Points on a hilly landscape, in no order, each with its height.
A climber steps from a point to whichever of its 2 nearest points has the largest rise for the distance, and stops where none of them is higher. Distance is the straight distance between rows; heights are no part of it.
j_829: [136 154 120 117 160 169  89  92 148 138 121 143 132  96 168  70 118 142
 140  79]  h=39.4
j_484: [122 143 101 122  23 116 113 163  81 100  91 156 117 148 136 137 164 118
  87 129]  h=84.4
j_51: [105 103 178 135 162  83 149 115 123 135  97 108 137  75 156 126 109 105
 145 134]  h=48.4
j_685: [ 87 114 104 125  89 115  94 162  95 153 112 126 122 179 115 130 150  82
 123 148]  h=82.2
j_921: [156 130 104  92 104 148 147 143 125 137 165 149 100 194  80 150 118 150
 113 150]  h=62.7
j_75: [113 121  83 103 135 102 156 151 156 133  97 148 179 135 178 147  87 116
 176 103]  h=67.1
j_526: [103 107 134 127 120 114  97 129 159 150 128 115 157 113 143 131 115 127
 128 164]  h=57.7
j_794: [145 129 128 174  80 154 149 183  91  98 119 177 107  90 130 121 190 134
  90 116]  h=75.2
j_984: [110 148 109 113 113 161 111 195 122 126 134 176 108 182  99  75 141 110
  88 114]  h=75.0
j_181: [158 145  87  94 141 145 147 117 150 137 138  96 158 120 141 193  70 154
 180 125]  h=77.2
j_375: [119  96 120 164 100  98  93  82 105 115  88 116 115 111 173 125 166 121
 119 122]  h=29.8
j_469: [112 149 123 148 137 167 137 139 134 160 159 159 151  82 105 132  90 160
 152 191]  h=42.1
j_160: [141 138 116 138  76 147 125 146 126 125 104 167 162  96 168 134 134 167
 120 142]  h=70.8
j_927: [126 101 120 123 131  86 136 121 125 117 118 123  94 113 122  87 116 109
 113 113]  h=58.2
j_905: [161 106 133 136 111  99 151 131 137 126 141 106 170 117 162 157  95 166
  82 118]  h=64.2
j_4: [126 102 126 162 155  71 159 111 109 103  91  74  81 103 124 100 115 121
 114 141]  h=54.7
j_912: [112  95 134 146 138  88 148  84 126 137 135  89 128 199 112 136 156  87
 130 158]  h=46.9
j_785: [ 99 116 167 116 192  82 161 114 126 127 120  98 102 135 118 126  98  88
 155 148]  h=44.8
j_453: [142 144 122 132 121 115 137  98 142  99 142 151  92 110 136 100 174  93
 107  33]  h=50.9
j_447: [134 144 133 110 100 132 146 141 113 131 177 166 107 135  98 123 128 137
 113 126]  h=66.8
j_302: [ 55 133 113  88 109  80  92 156 118 112  80 125 102 129 120  80 131  59
 131  85]  h=64.4
j_968: [108 108  99 148  91  80 142 159 123 141 108 138 161 128 148 192 119 143
 132 178]  h=76.6
j_328: [145 130 107 117  80 182 106 149 122 124 123 100 143 119 130 162  93 189
 110 170]  h=77.8
j_836: [158 125 159 203 139 147 156 103 131 147 163 122 125  78 121 113 174 163
  94 117]  h=54.4
j_549: [165 137 173 103  99 213 137 153 119 144 190 130 110 144 104 159 156 147
 118 170]  h=63.4
j_760: [ 80  98  93 153 153 100 132 153 144 126  70 103 137 117 167 104  82 106
 171 153]  h=59.5
j_379: [ 91 110 103 147  94 120 117 177 130 118  83 149 136 179 153 131 136 117
 112 145]  h=86.9
j_518: [144 156 182 136 236 126 182  89 130 137 110 105 175 101 133 134  95 120
 169 115]  h=31.7
j_995: [110 123 123 101 170 125 101 114 161 110 146 148 115 181 119 113 121 129
 135 109]  h=64.3
j_473: [120  90 148 182  96 117 151 149 133 131 163 125 157 149 140 134 163 129
  99 159]  h=60.4
j_60: [ 95 116 197  98 208  80 142 118 135 126 107  71  78 174 101 126 129  86
 150 109]  h=41.5
j_171: [139 145 147 125 157  81 165  92 143  94 163 136 106 142 113 111 157  90
 109  50]  h=53.8
j_999: [146 127 151 138  84  93 115  78 110  97 113 141  98  68 169 120 175 104
 107  49]  h=47.5
j_575: [ 83  98 147 122 121  66 100 131  94 118 103 108  83 103 101  99 132  37
 141 107]  h=68.4
j_301: [121 122 171 126 138 193 123 184 139 148 186 143 152 204 103 142 146 131
  98 168]  h=64.1
j_595: [151 129  64 107 112 116 162 166 156 133 124 128 176 140 167 205 104 151
 203 115]  h=71.1
j_178: [138 101 125 167  65 114 151 132  85 125 144 133  86 139  80 154 195 102
  91 157]  h=68.5
j_675: [105 134 127  79 147 101 148  89 110 112  61 120 107 117 148 125 106  85
 182 116]  h=9.5
j_516: [151 174 166 137 224 119 164  43 131 132 136 130 131  99 117 124 149 115
 162 106]  h=28.2
j_150: [167 161 134 120 142 153 128  71 114 146 141 105 167  52 136 139  63 147
 158 121]  h=22.1
j_485: [153 180 126 114 174 194 102 118 171 143 164 160 144 112 110 108 120 186
 129 106]  h=59.1
j_639: [118  97 119 180 113 131  97  95 147 110 114 131  95 112 171  91 186 124
 124  89]  h=31.8
j_220: [ 95 101 146 120 149 116  63 108 143 128 106 111 103 133 143  82 139  88
 146  80]  h=35.9
j_579: [171 119 113 126 135 109 166 127 145 122 170 124 153 154 122 153  95 165
 104 101]  h=61.2
j_552: [153 135 119  93 144 184 107 129 166 118 167  85 149 205  94 176 118 194
 108 126]  h=54.6
j_606: [146 144 107 158  91 163 172 171  98 127 101 149 184  97 149 166 136 175
 115 180]  h=74.8
j_854: [160 126 123 121 189 129 180  42 119 115  94  78 115 116 131 154 102 146
 165 143]  h=15.2
j_515: [131 126 162 126 110 189 143 203  93 136 154 167 131 169 138 125 178 109
 104 165]  h=68.0
j_52: [148 140 169 125 105 197 110 147 147 166 196 119 141 111  99 147 130 175
 103 166]  h=67.8
j_429: [144 108 157 195 113 162 142 141 139 134 161 105 130 139 124 106 180 162
  89 150]  h=57.5
j_622: [147 137 113 177 171 122 136 111 133 127 137 139 107  64 106  79 107 162
 110 126]  h=48.2
j_315: [137  93 135 181  59 107 136 126  98 130 135 129 129 122 139 171 174 147
  99 176]  h=63.8
j_9: [127 152 127 121 149 210 119 169 167 135 168 143 155 210 116 155 126 152
 143 165]  h=60.5
j_865: [122 127 122 128  87 102 124 170  96 138 136 162 119  98 104 124 104 160
 121 168]  h=68.1
j_161: [136 127 154  95 198 111 186  71 112 116  60  97 118 118 168 138  95 106
 183 121]  h=12.0
j_326: [127 167 141 108 152 213 121 152 151 124 167 180 133 152 118 111 136 159
 125 144]  h=56.6
j_426: [ 92 137 108 110 114  87  98 159 111 120 111 153  98 116  93  78 111  98
 112 112]  h=61.3
j_442: [114 126 132 157 126 109  90 142 128 137 105  93 178  55 163 148 100 142
 114 174]  h=54.5
j_89: [126 147 122 104 116 135 106 167 132 129 172 162  82 151  47 100 148 112
  97 106]  h=71.0
j_967: [137 123 125 152  48 137 147 179  87  79 116 155 107 137 121 135 210 104
  57 102]  h=79.1
j_870: [126 134 142 164 101 172 115 187 114 119 144 158  98 134 140 125 187 102
 109 131]  h=71.5
j_956: [108 134  95 100  87 112 114 100  81 140 100 150  90  92  95 133 114 105
 161 170]  h=5.7
j_916: [ 88 105 181  98 211 117  82 121 146 128 109  77 113 162 134 108 118  94
 151 100]  h=38.5
j_215: [108 115 143 170 157  85 108 125  93 138  81  96 147  38 164 104 101 145
 125 156]  h=51.8
j_513: [ 91 124 109 134  84 114  92 159 101 157 132 134  87 166  69 112 175  55
 105 120]  h=77.9
j_538: [139 139 112 161 149 157 162 122 137 133 126 135 152  88 115 105  81 160
 138 153]  h=45.1
j_147: [176 163 110 124 180 158 173  65 123 132  97  67 162  82 129 160  58 148
 160 127]  h=18.8
j_148: [136 141 109  85 103 127  88  93 141 122 113 152 110 130 168  95 131 149
 135  63]  h=41.9
j_468: [110 125  78 134  85 136 138 169 153 123  90 144 163 158 154 155 117 134
 167 188]  h=81.7
j_112: [161 141 137  86 163  78 172  94 136 118 169 133 128 153 114 143 112 120
 123  78]  h=57.3
j_941: [159 129 111  93 155 164 112 140 136 120 168 117 115 232  67 171 137 176
  98 160]  h=58.4
j_488: [124 142 145 141 219 137 152 121 172 144 144 133 169 112 150  98  85 130
 160 103]  h=34.7
j_420: [115 124 110 104  35  87  94 125  75 115  95 161 121 135 133 157 170  95
 134 133]  h=79.2
j_623: [ 93 115  92 112 164 127 115 150 188 130 127 131 138 224 107 121 105 102
 146 118]  h=67.7
j_21: [109 119 141 111 144 131  72 137 158 157 169 126 135 143 113 114 106 126
 130 136]  h=60.8
j_410: [139 133 109 119 139 179 122 130 181 126 133 110 161 187 124 152 128 165
 133 141]  h=57.0
j_994: [ 85 133  89 107 129 160 105 167 147 136 114 157 113 214  88  99 145  98
 130 109]  h=71.4
j_229: [145 158 145 101 189 156 121  90 183 122 134 132 179 106 169 102  79 160
 151  88]  h=36.9
j_247: [146 126 137  83 107  88 113  97  99 108  92 144 109  97 173 112 133 122
 117  57]  h=44.4
j_973: [100 152 111 102 117 124  98  99 104 132  91 148  79 101 123 109 122 105
 178 117]  h=7.4
j_54: [169 133 161 185 173 113 162  90 118 140 139 108 115  50 136  94 138 137
 110 107]  h=51.3
j_415: [175 170 159 107 169 133 116  59 121 144 147 130 132  82 116 128 120 133
 170 107]  h=25.0
j_937: [106 124 112 168 104 108 162 175 101 126 121 141 155 109 123 160 114 157
 111 214]  h=72.5
j_634: [ 94 125 128 119 140 102 109 134 114 123 143 124  73 127  76 114 148  33
 139 120]  h=72.7
j_713: [129 114 118 132  53  84 152 118  92 120 126 142 124 126 127 148 190  82
 123 119]  h=74.0
j_512: [171 161 174 129 128 182  92 122 150 138 204 126 134  92 107 108 116 180
 100 117]  h=63.5
j_692: [113 122  97 124 165 103 143 153 159 118  92  86 167 112 166 155  73 126
 182 144]  h=63.1
j_617: [166 143 105  90 101 162 148 113 131 140 137 128 154 116 124 157  80 185
 139 140]  h=84.6
j_612: [122  65 107 147 136  78 145  91 114 109 112  64 105 166 110 133 118 101
 121 151]  h=50.4
j_344: [112 106 141 145 111 156  85 123 155 134 121 133 130 163 162 106 164 114
 123 101]  h=33.8
j_24: [148 118 143 103  91 160  82 125 125 155 158  99 118 119 124 141 126 177
 102 141]  h=72.6
j_238: [146 123 130 135  91  80 129 128 125 130 120 144 166  91 186 142 134 160
 107 113]  h=67.3

For each start below, name the point where the climber stops.
j_854: j_606
j_469: j_379
j_426: j_379
j_54: j_484
j_60: j_984
j_410: j_484
j_326: j_484
j_552: j_984
j_956: j_379
j_229: j_606

For each start below, name every point that the climber comes to, in order.
j_639: j_344, j_220, j_916, j_60, j_785, j_51, j_215, j_442, j_526, j_21, j_995, j_623, j_994, j_984
j_973: j_675, j_161, j_854, j_147, j_150, j_415, j_516, j_518, j_488, j_229, j_829, j_148, j_247, j_999, j_453, j_171, j_112, j_579, j_905, j_238, j_160, j_606
j_912: j_612, j_4, j_927, j_426, j_302, j_575, j_634, j_513, j_685, j_379
j_538: j_622, j_54, j_836, j_429, j_473, j_315, j_178, j_713, j_420, j_484
